Points, in no order, along strands that fork and pass close to each other.
In the rows, zero is written as 100.
Two points are linked if the straight distance between their rows is under 73.9. Some points are linked to none.
Nuv: 102 116 75 111 58 79 80 140 154 130 123 113 102 149 117 86 118 86 102 41
 105 90 60 87 72 79 90 114 104 108
rade: 109 93 98 98 102 106 109 107 86 91 96 94 115 115 111 97 92 72 101 97 121
 86 99 98 97 95 90 129 93 91
masur: 72 87 107 112 61 66 87 101 181 106 118 67 114 102 138 123 84 85 128 98
 93 92 63 109 83 102 135 82 107 131
kofe: 123 94 80 66 81 99 98 125 114 107 103 65 102 117 98 116 84 87 131 67 90
 79 85 109 75 90 92 114 125 98
meget: 85 95 109 133 95 101 86 111 122 125 115 136 129 100 115 69 120 73 72 89
 133 120 93 113 116 86 104 130 66 84
Num: 87 91 107 133 96 93 103 98 130 119 122 114 138 89 121 81 105 68 84 118
 141 138 97 116 115 92 125 126 67 97
lega: 128 121 89 107 103 117 99 107 64 83 90 101 112 67 77 104 82 120 81 143
 100 111 132 79 80 82 75 116 121 111
koboz: 63 91 108 79 64 66 100 86 172 100 117 82 102 110 136 120 105 88 126 86
 74 77 66 118 84 130 130 65 101 135
Dakom: 74 94 121 90 118 100 120 72 123 77 92 96 90 74 120 125 88 91 120 148 85
 123 100 121 114 148 134 79 97 123
Mel: 85 86 113 109 147 122 92 80 58 106 83 113 94 78 70 98 99 103 98 117 107
 120 108 89 147 92 110 90 96 76
fuz: 110 111 102 63 98 104 109 67 85 67 98 130 68 113 109 96 106 111 88 102
 67 68 122 85 72 127 93 80 75 103
tumeb: 88 89 102 51 119 109 102 69 70 98 92 113 70 124 90 80 115 94 97 55 78 60
 100 102 118 136 93 84 78 82
vuv: 132 120 87 78 104 100 89 100 88 86 101 108 64 87 70 115 95 161 101 130
 38 106 125 77 59 105 88 79 134 106
nog: 93 83 114 126 152 126 92 93 69 122 102 145 119 73 73 75 111 92 74 106
 140 134 115 109 148 87 117 114 73 82
lat: 107 108 80 104 50 76 81 120 160 114 126 96 105 134 128 105 101 86 107 62
 92 84 68 83 58 75 109 101 99 123
kud: 106 120 103 116 77 97 89 99 117 96 108 122 102 115 120 96 102 95 79 108
 93 99 109 78 88 86 104 106 74 110
doro: 69 88 112 79 104 85 80 85 101 118 107 102 53 114 88 94 145 130 110 56 77
 82 78 111 158 120 108 56 98 74
duli: 104 108 94 63 96 87 86 99 102 101 108 95 60 101 74 122 125 162 111 99 47
 96 91 97 111 115 87 49 137 88
velur: 94 90 85 88 83 90 96 126 131 116 106 50 112 116 99 113 91 82 134 73 110
 80 61 111 95 92 110 111 125 91
sar: 79 86 98 113 116 109 89 110 98 115 104 132 99 113 96 70 116 62 91 55 123
 97 87 104 128 100 105 131 65 63
lugu: 105 143 96 132 106 108 94 136 90 127 81 127 118 95 88 60 106 144 62 97
 110 124 117 84 101 72 54 108 117 112
Sonid: 104 84 99 87 136 120 119 83 57 82 80 80 98 94 88 111 82 93 117 115 105
 88 105 103 111 112 100 96 109 84
bafu: 82 81 125 122 139 92 79 84 117 113 110 138 85 88 106 103 112 102 79 95
 108 123 112 117 154 108 147 91 53 79
Lafak: 101 100 90 50 119 114 101 85 58 112 99 110 57 131 64 76 115 114 99 43 72
 59 95 86 123 124 75 73 96 84
Doko: 84 91 102 120 68 76 96 100 162 102 109 58 115 82 127 131 75 90 124 129
 97 106 77 111 84 98 130 91 113 135
funof: 60 95 105 58 75 73 108 84 146 93 113 84 99 110 122 117 118 79 129 86 68
 68 78 126 96 154 123 65 93 133
soz: 76 80 118 140 111 87 80 107 119 112 104 66 110 66 97 118 114 118 104 138
 119 146 102 104 162 84 116 89 116 79
beku: 134 99 62 79 79 105 98 133 101 110 92 55 107 97 92 119 81 97 135 89 97
 102 91 111 75 77 90 121 146 101
fanob: 82 87 122 135 101 79 91 92 138 106 104 74 111 70 114 124 94 103 104 155
 110 141 100 107 139 102 128 85 103 105
Zov: 118 112 90 79 105 99 82 112 99 110 100 100 63 114 65 107 111 155 110 81
 60 96 90 80 118 105 82 63 129 84
koz: 114 127 87 52 77 95 112 67 89 59 123 134 56 121 107 97 115 133 92 105 54
 72 113 94 51 124 90 71 80 120
fes: 97 104 95 99 51 76 93 95 158 94 123 93 100 121 138 118 88 91 105 87 83
 83 82 90 52 89 121 84 88 131
Fudo: 129 71 102 107 126 106 136 114 26 94 78 83 123 121 90 99 99 63 115 70
 133 78 89 114 95 105 89 125 116 71
Ladav: 65 79 108 141 116 94 108 103 133 113 112 63 108 97 111 110 95 63 133 108
 126 130 65 133 140 125 149 89 108 90
mudi: 83 92 116 111 125 109 83 93 82 105 83 96 94 77 75 110 100 118 100 121 98
 117 101 85 147 92 108 86 109 76
Kupum: 86 95 118 84 106 99 127 69 116 61 94 94 89 74 123 126 81 93 117 154 79
 108 111 114 80 141 120 85 90 133
nemu: 106 108 98 62 107 96 93 92 90 90 95 101 67 82 70 128 106 158 105 129 41
 98 111 87 83 119 97 63 135 94
fik: 76 79 118 122 143 99 92 88 105 113 109 117 98 80 100 102 96 87 97 102
 122 133 100 123 155 108 147 99 68 74
mivi: 115 101 108 126 91 103 129 76 103 76 113 91 133 76 120 104 81 85 86 161
 124 131 126 100 81 99 112 113 73 131
loze: 127 95 105 99 107 110 115 99 61 76 90 110 121 106 111 92 86 74 94 109
 122 90 119 100 84 93 82 129 84 100
bal: 91 93 100 69 101 97 99 66 103 98 104 123 70 137 116 75 121 83 92 56 87
 61 95 105 109 134 110 94 57 87
nipu: 97 94 105 86 94 96 101 73 115 90 105 127 82 137 130 80 106 67 91 68 95
 70 102 101 94 116 111 108 49 96
Zeda: 120 133 104 121 104 115 98 101 71 93 90 112 127 55 70 84 95 135 63 154
 109 129 139 80 92 78 70 112 122 118
lume: 106 107 112 127 113 106 85 102 74 102 86 104 118 58 64 104 101 135 76
 156 109 134 126 80 127 78 84 96 124 101
sefam: 62 77 128 104 140 88 82 75 119 107 101 118 64 87 106 114 126 114 100 82
 95 115 105 125 160 127 146 66 69 78
ganu: 82 92 119 106 112 97 86 83 109 99 89 103 91 92 104 113 98 109 100 119 90
 111 101 95 130 110 120 88 88 83
gesa: 91 90 120 130 115 96 73 103 94 108 93 95 106 63 85 110 110 128 86 142
 105 139 120 85 148 79 101 87 111 85
Kedu: 112 123 99 98 67 83 87 91 128 83 111 111 69 109 113 118 105 135 96 126
 64 99 104 83 69 97 107 68 97 113
bim: 126 107 85 113 112 126 123 133 48 118 83 101 129 110 90 75 87 105 85 76
 142 96 107 115 79 76 38 140 138 97
kog: 127 106 64 103 72 99 98 128 105 118 98 56 117 77 95 124 85 104 116 115
 109 113 94 107 80 68 92 125 152 109
pigo: 86 94 108 134 79 76 91 103 142 111 109 64 121 78 112 124 92 96 107 144
 114 124 87 106 117 87 121 98 110 113
Gopi: 93 98 112 69 110 105 116 72 94 70 88 98 87 86 108 120 87 106 108 131 76
 87 116 101 83 132 106 88 94 105
Funak: 81 90 119 99 100 92 119 70 140 88 114 119 95 110 148 99 85 55 101 102
 105 104 102 115 94 125 136 101 43 121
lasam: 126 136 83 104 110 110 91 115 73 90 86 140 83 108 80 79 99 130 82 99 79
 95 120 62 90 90 72 94 101 110
kuv: 102 99 104 42 107 101 115 74 81 75 92 104 81 105 99 108 101 104 106 96
 65 63 116 103 80 136 89 83 94 100
Sise: 85 106 106 85 50 80 116 80 145 69 116 100 84 97 132 128 93 111 108 125
 62 93 101 96 36 115 127 70 83 147
gefa: 100 73 98 103 132 111 124 113 45 97 91 85 109 122 88 85 105 59 122 56
 139 79 78 113 116 103 90 122 107 56
leta: 103 106 102 102 140 129 94 97 46 98 70 145 87 99 59 72 96 106 79 101 96
 95 128 70 121 87 76 98 92 94
nime: 128 118 110 118 106 130 122 104 55 87 87 124 142 97 105 55 96 95 58 109
 141 109 131 106 72 77 51 135 96 114
Terek: 87 73 99 98 130 112 112 98 74 97 99 88 103 119 97 82 102 53 120 62 132
 88 81 113 125 110 106 122 86 60
suse: 133 95 88 104 122 124 122 113 28 92 79 98 120 91 78 97 88 98 93 114 124
 93 117 97 90 84 65 125 125 97
rosat: 124 121 100 118 116 130 120 122 53 109 80 119 134 104 93 51 87 107 66 88
 143 101 123 108 78 74 35 134 118 106
ferel: 107 97 65 130 66 91 108 128 119 137 103 43 136 74 98 125 98 102 111 119
 128 119 77 120 89 68 104 125 163 108
runed: 130 104 108 119 85 108 130 80 77 58 108 91 127 73 113 109 75 94 84 160
 113 117 145 99 58 95 96 116 78 132
Rima: 136 134 86 87 110 109 95 101 77 75 97 127 65 101 75 94 88 149 88 116 53
 98 129 65 65 101 78 84 112 112
Gula: 63 81 121 97 122 89 78 79 113 114 102 106 63 102 98 101 136 112 106 65
 87 97 86 119 155 124 134 68 79 68
Vava: 109 94 101 130 104 102 123 85 106 101 113 96 144 82 121 92 96 76 88 143
 138 133 110 109 107 101 116 123 79 111
Vom: 94 95 107 100 147 132 97 90 40 104 71 123 87 86 47 88 94 107 95 110 103
 104 118 76 137 84 87 93 101 84
tul: 97 117 101 88 60 86 106 72 129 69 118 116 72 113 127 115 106 120 97 121
 62 89 104 90 50 109 116 72 76 128
sug: 79 95 102 85 84 71 74 98 136 122 122 91 56 132 101 94 141 125 114 56 81
 81 66 113 145 110 109 60 101 75
mabi: 126 99 61 83 91 117 95 151 89 127 88 62 106 104 75 110 93 106 135 59 102
 109 80 105 86 75 67 135 154 93
silu: 103 103 90 100 78 94 97 126 118 107 110 93 118 122 117 98 97 68 102 80
 122 83 86 96 79 82 90 131 99 100
fefe: 82 93 100 125 76 73 79 130 144 123 107 52 117 95 101 126 100 100 119 109
 116 114 66 105 116 82 115 102 130 95
zegos: 132 76 92 116 124 117 137 115 23 101 75 76 127 100 85 106 101 81 106 92
 132 88 103 105 95 93 82 123 132 82
met: 92 96 103 122 121 114 87 103 98 111 110 157 108 107 107 64 117 71 69 71
 121 104 108 105 119 96 108 130 50 83
bano: 76 85 113 80 101 89 109 72 134 93 105 109 90 125 137 93 99 55 110 76 99
 81 95 118 97 133 126 102 53 103
pom: 75 97 102 75 85 86 87 116 138 123 112 54 98 122 95 112 103 92 132 62 88
 77 58 114 113 108 115 84 123 81
mig: 126 103 96 100 112 116 108 97 60 77 89 102 112 84 90 106 80 97 90 131
 108 96 124 87 87 91 81 117 105 102
Luv: 147 108 101 117 60 102 134 94 64 59 105 92 134 79 112 104 76 90 85 140
 119 113 145 110 35 78 88 126 92 137
tufe: 108 130 90 117 131 119 94 114 54 106 72 156 96 100 69 57 105 124 70 97
 95 100 129 69 115 79 70 97 89 109
ral: 109 130 107 126 79 108 91 106 105 98 103 123 121 93 110 81 108 104 63
 122 103 117 119 81 86 77 90 114 81 117
fusez: 133 109 80 77 102 115 96 123 78 96 90 92 92 95 78 110 80 114 111 94 85
 94 110 87 79 90 74 113 128 98
Depir: 112 110 89 63 123 116 95 103 67 110 89 108 61 118 48 93 102 139 106 63
 67 80 101 71 114 109 70 72 120 86
vinup: 77 81 99 88 116 106 94 105 93 109 102 102 86 125 87 68 112 59 112 34 119
 76 74 105 129 111 101 120 78 56
Sufo: 104 116 82 104 72 92 90 140 128 120 110 109 109 135 115 85 108 77 94 56
 114 86 81 90 73 78 79 130 101 105
zepak: 116 140 108 120 87 121 109 110 86 94 97 124 137 90 108 59 102 107 53 112
 122 119 130 90 70 74 66 127 90 123
dapi: 80 98 107 85 87 80 82 98 134 115 103 86 80 123 105 110 117 107 112 77 80
 82 73 100 122 114 116 75 102 81
Gif: 91 97 83 131 63 75 82 137 145 137 111 50 132 87 102 126 101 100 113 106
 127 121 62 116 96 64 104 118 153 107
tefo: 71 91 118 91 120 98 104 72 116 92 90 102 90 90 117 116 93 91 111 121 88
 112 99 114 125 133 132 87 81 98
Gegoz: 128 105 70 98 102 122 112 149 60 120 86 86 114 106 83 99 90 104 110 69
 124 102 95 108 83 76 52 140 149 94
Supo: 85 90 105 87 51 78 114 85 156 76 118 86 102 105 147 123 79 85 116 96 79
 80 89 102 38 110 124 82 85 151

A fork is a point with three links. Follow the links from the first point to the second and name the forks in between, in order.
mudi; Sise | gesa, mig
Zov; kuv | mudi
vinup; fanob | mig, gesa
rosat; Vom | beku, pigo, gesa, mudi
nime; fefe | beku
koz; mabi | mudi, gesa, pigo, beku
zegos; Nuv | mig
Gegoz; Nuv | beku, pigo, gesa, mig

A fork is a point with three links, a tip a point with one. Leave the first point through the second and follow the links. Name the first fork or tip that comes.
mabi; Gegoz | kud
kud; ral | beku
met; sar | mig
Mel; Vom | Funak

Name the points in between on the shortest way along the links from the first point to the second, in order.
Nuv; Dakom | Sufo, silu, rade, loze, mig, lega, Zeda, lume, gesa, mudi, ganu, tefo
Dakom; nime | tefo, ganu, mudi, gesa, soz, fanob, pigo, fefe, Gif, ferel, kog, beku, mabi, Gegoz, bim, rosat
soz; Funak | gesa, mudi, Mel, Vom, leta, tufe, lasam, Rima, vuv, nemu, duli, Zov, Depir, Lafak, tumeb, bal, nipu, bano
masur; Num | Doko, pigo, fanob, soz, gesa, lume, Zeda, lega, mig, suse, zegos, Fudo, gefa, Terek, vinup, sar, met, meget
ral; fik | zepak, nime, rosat, bim, Gegoz, mabi, beku, kofe, velur, pom, dapi, sug, doro, Gula, sefam, bafu
